Each row is a point on a landscape with many peaks, with its height.
From any point a climber takes the steepest step (rise divided by distance) to one of its 2 nearest points. It stops when none of these is higher. Distance is the straight distance between rows; heights are no part of it.
Z_27 h=249: [137 112 133 106  78 103 131 168 165 120  78 124 177 178 160 117 121 137
 109 152 122]
Z_207 h=618: [120 117 151 143 163 129 151  85 136 144 105 141 140  99  89 150 140 127
 175 122 145]
Z_143 h=440: [201 150 140  98 127 106 122 179  87 137 145 124 121 198 174 173 138 147
  84 107 122]
Z_37 h=238: [118 117 109  86  87 134  99 169 164  83 100  94 148 153 121 101 131 107
 127 182 141]
Z_98 h=527: [157 155 133 130 158 146 104 121 120 142 157 115 124 172 143 154 164 131
  97  75  94]
Z_556 h=786: [112 104 116  92 161 138  93 130 122 131 182 106 140 189 123 106 144 124
 117 133  68]
Z_218 h=586: [ 62  95 135 148 114 124 175 107 151 128 123 165 123  70 127  95  80 159
 196 132 147]
Z_500 h=337: [110 115 150 121 137 157 108  42 103 114 149 164 120  73  79 112  90  97
 189 127 182]
Z_796 h=508: [ 78 140 111 141 100 151 153  94 155 101  94 138 145  82 123  80 133 144
 181 146 143]
Z_684 h=551: [131 129  97 138 159 147 168 112  95 107 135 124 174 134 103  77 200 159
 125 111  72]
Z_983 h=458: [115  92 128 137 119 120 102 172 162 159 172 107  93  67 138 145  60  65
 157 114 169]
Z_108 h=76: [130 174 138 134 110 145 122 107 155 107  82 116 140 109 116 101 156 106
 111 126 167]
Z_948 h=742: [171 116 133 110  89  82 135 181 107 128 129 150 132 215 153 184 115 152
  86 164 113]
Z_580 h=708: [125 139  95 113 136 151  76 132 122 123 175 100 128 181 150  76 141 116
  81 111  71]
Z_193 h=453: [111  71 160 151 121  96 154 154 133 202 120 144  88  89 129 171  74 128
 134 111 147]
Z_320 h=542: [107 126 149 143 124 138 165  91 145 112  73 150 152  85  82 111 131 140
 176 150 172]
Z_231 h=422: [148 163 126 155 151 127 129 109 111 121 130 145  91 128 134 179 123 125
 118 153 164]
Z_537 h=350: [143  99 134 116 140 123 180 130  83  95  94 123 161 127 104 165 152 157
 124 146  92]
Z_421 h=398: [149 130 108 127 157 117 124 133  97 125 136 143 100 160 117 194 145 139
 107 162 127]
Z_215 h=96: [143 166  99 104  97 156  95 148 138 105  88 109 148 110 123  80 141  89
  97 136 141]
Z_916 h=486: [126  69 147 114 117 105 112 185 159 146 133  89 115  83 134 177  82  72
 129 128 156]
Z_959 h=738: [127 149 128 120 133 144 111 130 137 128 124 104 147 125 144  96 143 117
  99  81  93]
Z_566 h=410: [103 122 100 159 166 137 154  78 117 126 145 140 166 107  96  80 170 161
 179 145  98]
Z_430 h=342: [177 189 132 155  80 109 124 168 176 144  97 143 137 141 163 120 147 140
  91 132 154]
Z_399 h=454: [164 180 139 141 169 132 134  81 128 144 129 165  74 128 116 173 177 127
 125 124 169]
Z_95 h=114: [136 157 107  94  88 145 114 163 140 108 103 109 159 152 146  55 139 116
  74 126 114]
Z_853 h=239: [102 103 120  73 121 152 135 112 154 107 103 114 165 142  90 106 150 104
 157 166 133]
Z_507 h=157: [118 106 129  79  90 143 150 152 113  87 107 106 189 163 148  71 127 169
 115 113  81]
Z_765 h=430: [ 83 150 157 167 120 132 147  90 105 118 118 160 117  71 127 133  78 138
 155 111 157]
Z_65 h=831: [210 144 120 119 111  84 113 211 130 137 127 135 139 198 160 185 143 134
  70 172 142]
Z_382 h=522: [ 64  71 141 137 102 109 172 133 154 142 107 133 123  78 121 134  79 148
 167 141 110]
Z_270 h=431: [151 112 154 163 142 104 134 146 148 189 136 140  66  90 144 187  78 109
 120 107 175]
Z_426 h=621: [117 172 122 140 166 160 102  56 103 142 137 127 106 111  87  99 171 102
 123  85 111]
Z_335 h=265: [125 118 125  92  93 133 120 143 125  83 107  94 162 143 120 126 132 131
 112 155 104]
Z_447 h=411: [167 150 131 169 143 102 129 169 124 168 156 149  53  93 173 192 113 118
 115 107 174]
Z_744 h=667: [136 178  97 132 127 149  77 154 122 126 139 106 147 138 171  79 123 117
  74  91  94]
Z_227 h=391: [191 165 118 158 128 101 134 177 123 146 131 147  82 124 170 206 128 127
  99 146 158]
Z_228 h=490: [155 183 137 130 169 142 117 114 130 150 145 133  91 157 146 174 182 123
 104 110 133]
Z_472 h=435: [111  72 125 163 137 109  87 132 140 156 179 134  66  85 132 138  35  93
 168 133 160]
Z_248 h=491: [142 143 154 177 157 128 168 101  94 142 127 145  87  85 125 198 114 154
 128  75 123]
Z_949 h=354: [162 112 160 111 133 107 152 158  80 135 126 120 122 158 140 219 135 155
  91  80  95]
Z_833 h=695: [142 179 145 138 170 148 104  61 136 160 145 139 105 112 122 103 158  97
 143  94 163]
Z_191 h=664: [ 71  92 120 148 122 131 139 104 153 139 158 138 112  93 144  90  72 132
 184 160 145]
Z_433 h=319: [152 115 152  75 125 123 167 142  61  97  90 126 184 177 109 167 173 165
 115 115  98]
Z_15 h=467: [159 138 128 112 125 114 106 172  89 132 191 118 114 190 161 153 129 147
 100  96  91]
Z_323 h=307: [179 178 112 145 101 114 110 155 183 141  99 125 132 136 147  73 137  92
 100 138 187]
Z_834 h=636: [116 144 126 116 130 148 147 109 123 119 105 125 165 149 125  79 186 149
 115  96  90]
Z_668 h=419: [ 78 143  89 135 105 156 163  82 160  98  92 142 149  93  77  24 156 134
 150 146 144]
Z_690 h=414: [101 100 109 156 146 107  83 140 146 160 192 127  86 119 139 127  79 107
 147 156 147]
Z_318 h=381: [ 76  57 142 144 126 127 143  97  89 138 167 173  81  45  94 133  46 114
 193 121 156]
Z_435 h=389: [111 135 116 149 158 131  86 100 145 136 173 137  98 121 125 112 110 109
 149 152 136]
Z_792 h=370: [169 123 142 141 130 102 146 166 104 133 111 128 100 131 154 227 118 138
  92 128 121]
Z_993 h=207: [114 138 120  80  93 139 120 136 156  88  71 101 166 155  80  83 170 111
 126 161 134]
Z_623 h=571: [116 137 134 167 155 130 130 121 107 151 163 119 105 130 148 161 124 159
 115  88  99]
Z_136 h=362: [115 157  98 172 136 116  84 140 139 118 150 126 101 125 153  99 108 113
 115 158 137]
Z_753 h=545: [124 164 108 137 150 151 150  77 131 135 104 132 151 124  98  73 184 149
 113 128 124]
Z_311 h=515: [119  62 129 110 129 104 116 179 117 142 131  99 105 120 129 209  83 100
 115 149 121]
Z_262 h=482: [ 94  68 155 125 116 104 162 169 178 170 107 116 111 105 131 150  90 121
 149 135 139]
Z_374 h=402: [ 89 103 141 166 132 114 144  96  82 136 145 163  94  51 111 155  54 143
 163 104 152]
Z_414 h=526: [138 160 151 161 159 124 161  95 110 141 121 135 107 126 143 184 158 176
 128 102 120]
Z_46 h=291: [133 117 148  84 131 145 131 135 102 102 115 102 174 163 123 149 142 135
 114 108  97]
Z_524 h=589: [ 76 115 127 130 106 146 122 113 163 112 133 126 121  86 132  75 109 129
 163 141 117]
Z_187 h=582: [ 89  89 134 105 153 141 111 105 126 132 160  93 128 113 100 150  99 114
 145 133 105]
Z_894 h=375: [167 107 143  93 150 116 137 153 103 125 126 129 119 194 124 208 142 132
 100 132 118]
Z_413 h=266: [125  98 125  78 144 162 117 112 122  99 115  97 180 171  92 116 170 104
 134 133  97]
Z_446 h=55: [111 162 128 128 123 148 116  88 176 115  73 137 142 119  80  75 162  82
 149 119 181]
Z_713 h=674: [155 129 132 137 103  89 144 165 105 133 117 149 139 177 170 163 118 186
 102 135  96]
Z_379 h=409: [231 165 146 126  94  96 147 211 114 143 138 135 113 166 187 194 141 147
  71 100 123]
Z_368 h=376: [131  97 130 133 164 116 158 132  81 129 147 120 128 142 115 190 138 165
 119 147 101]
Z_881 h=463: [126 160 153 192 139 126 160  98 111 137 103 163 100  72 139 165 112 135
 148 100 163]
Z_805 h=219: [133 118 122  98  37 113 147 172 142 107  72 142 189 179 160  71 120 161
 117 155 108]
Z_791 h=495: [169 134 125 109 156 131  66 141 100 136 185 101 104 174 142 152 151 117
  86 113  93]
Z_271 h=404: [ 87 139  83 157 143 135 143  63 124 107 138 166 137 118  85  56 144 152
 161 167 138]
Z_424 h=544: [111  96 138 121 139 125 118 143 130 129 123 116 106 134 112 179  94 128
 130 161 114]
Z_722 h=35: [110 145 119  93 127 175  97  95 168 117 115 111 127 110  84  70 158  60
 135 130 150]
Z_345 h=707: [106  73 126 100 146 146 113 107 133 136 192  97 145 156 119 100 139 133
 165 102  66]
Z_996 h=184: [100 116 122  97  61 137 157 151 158  86  90 103 177 152 148  60 133 160
 140 145  91]
Z_303 h=468: [107 168 107 176 156 134 144  63 118 129 115 161 118 117  94  93 155 143
 136 149 153]
Z_304 h=637: [ 90  80 136  93 149 153 138 103 141 116 163  99 156 111 102 108 141 127
 182 130  97]
Z_809 h=133: [147 142 140  71  80 138 121 167 118  92 113  98 171 186 165  79 138 124
  95  98 100]
Z_370 h=480: [119 131  92 165 175 117 187  96  79 105 132 129 176  93  95  73 181 187
 138 124  82]
Z_739 h=361: [ 85  61 152 113 133 145 124  69  95 119 160 158 109  51  72 140  68  87
 204 128 177]
Z_29 h=278: [157 137 115 108  98 107 102 168 179 138  94 135 155 167 159  80 133 107
 105 154 158]
Z_387 h=377: [218 181 133 131  74  99 124 194 133 141 105 133 139 160 181 151 161 131
  78 122 139]
Z_219 h=358: [ 99 140 124 126 124 142  86  65 140 118 152 145 110  81 113  98 105  90
 168 147 166]
Z_941 h=340: [145 147  88 152 140 134  70 178 166 142 166 119 118 136 174 101  98  96
 106 165 145]
Z_680 h=617: [126 134 122 155 131 104 129 159 123 134 137 122 133 150 166 138 111 162
 115 113  97]
Z_482 h=622: [115 135 150 130 153 143 121  60 154 143 126 133 130  94 102 105 146 113
 160  99 157]

Where does a climber stop that starts at each point below?
Z_507 -> Z_98
Z_792 -> Z_191
Z_690 -> Z_556
Z_500 -> Z_65

For each start below, name every point that the climber comes to, in order.
Z_136 -> Z_435, Z_690, Z_472, Z_983, Z_916, Z_311, Z_424, Z_187, Z_304, Z_345, Z_556
Z_219 -> Z_435, Z_690, Z_472, Z_983, Z_916, Z_311, Z_424, Z_187, Z_304, Z_345, Z_556
Z_941 -> Z_690, Z_472, Z_983, Z_916, Z_311, Z_424, Z_187, Z_304, Z_345, Z_556
Z_722 -> Z_108, Z_215, Z_95, Z_809, Z_507, Z_996, Z_805, Z_27, Z_29, Z_323, Z_430, Z_387, Z_379, Z_143, Z_15, Z_791, Z_98
Z_446 -> Z_108, Z_215, Z_95, Z_809, Z_507, Z_996, Z_805, Z_27, Z_29, Z_323, Z_430, Z_387, Z_379, Z_143, Z_15, Z_791, Z_98
